Each scene shows the same named points in several views. A view is turned or mirrored, and shifted as a whole, has a little noise and may leave points out.

Scene 1
View 1
Rig: -.17; -.17; .05; .13; -.10; -.15; -.19; -.15; -.14; -.03; .00
gen: -.15; -.10; -.03; .10; -.12; -.13; -.14; -.16; -.10; .02; .01
nel: -.08; -.08; -.10; .17; -.21; .04; -.06; .02; -.14; .22; .04
kon: .01; -.03; .02; .25; -.23; -.26; -.49; -.48; .21; -.12; -.48
Fik: -.04; .03; -.11; .00; -.06; .06; .19; .04; -.30; .29; .29
Fada: -.11; -.10; -.02; .12; -.13; .02; -.03; .06; -.24; .17; .15
tuv: -.13; -.09; .03; .09; -.04; -.16; -.16; -.15; -.16; -.02; .01
Dut: .05; -.04; .02; .17; -.10; -.06; -.13; -.03; -.20; .14; -.03
mifam: -.06; .01; -.05; .03; -.04; -.02; .07; -.05; -.25; .17; .18
kuguz: -.06; -.07; .00; .12; -.11; -.02; -.04; .02; -.22; .15; .11
resik: -.13; -.07; -.07; .09; -.11; -.11; -.08; -.21; -.09; .05; .02
sil: -.11; -.10; .00; .08; -.05; -.07; -.04; -.02; -.25; .10; .16
View 2
Rig: .08; -.04; -.11; .16; .02; .05; .01; .12; -.27; .03; .07
resik: .15; .02; -.07; .16; .02; -.02; .04; .08; -.13; -.02; .17
nel: .02; .01; -.14; .01; .01; -.01; .18; .02; .05; -.05; -.02
gen: .12; -.01; -.08; .16; .02; .00; .04; .08; -.16; .00; .11
Fada: .01; .11; -.11; -.02; .02; -.02; .10; -.02; .02; .09; -.05
sil: .04; .13; -.04; .07; .03; -.03; .00; -.02; -.09; .13; -.03
kuguz: .05; .08; -.07; .05; .01; -.02; .08; -.03; -.02; .08; -.07
Dut: .11; -.03; -.05; .17; -.04; .03; .10; -.02; -.02; -.02; -.11
View 3
mifam: .01; .29; .24; .05; -.07; .02; -.02; -.04; -.04; .14; .13
Rig: .04; .09; -.02; -.03; .04; -.04; -.13; -.10; -.04; -.09; -.11
kuguz: .03; .24; .15; -.01; -.06; -.01; -.04; -.03; -.03; .10; .06
Fik: -.10; .42; .34; .08; .00; .08; .01; .04; -.06; .20; .20
kon: .32; -.41; -.09; .36; .01; -.08; -.13; -.28; -.11; -.41; -.32
tuv: .05; .14; .04; .02; .04; -.03; -.09; -.05; -.03; -.13; -.09
Dut: .16; .13; .11; .10; -.12; -.04; .04; -.07; -.04; .02; .02
Fada: .00; .26; .15; -.02; -.07; -.01; -.03; -.07; -.04; .18; .09
nel: .04; .12; .17; .08; -.11; .01; -.06; -.14; -.07; .17; .11
View 4
mifam: -.06; .17; -.19; .05; .14; -.01; -.20; -.16; -.06; -.13; .10
resik: -.04; .13; .01; .17; -.01; .10; -.05; -.12; -.20; -.06; .20
tuv: .03; .06; .03; .10; -.09; .06; -.07; -.16; -.20; -.08; .14
Fada: .03; .19; -.10; .11; .07; -.11; -.11; -.15; .02; -.20; .12
kon: .29; .01; .39; .24; -.31; .38; .21; -.06; -.35; .31; .29
gen: .01; .11; .01; .14; -.05; .05; -.03; -.13; -.19; -.09; .17
Fik: -.13; .27; -.32; .06; .29; -.10; -.24; -.15; .04; -.14; .07
sil: -.02; .10; -.12; .05; .02; -.06; -.14; -.19; -.08; -.18; .10
Rig: .04; .04; .07; .12; -.12; .02; -.01; -.18; -.20; -.14; .17
Dut: .18; .14; -.04; .08; .01; .03; -.09; -.16; .00; -.01; .10
nel: .09; .26; -.04; .18; .08; -.05; -.03; -.11; .04; -.09; .18

Which points are out of place in each view (at most two, in the order of its rows)? Write - if all are in place.
view 1 | -
view 2 | -
view 3 | mifam
view 4 | -
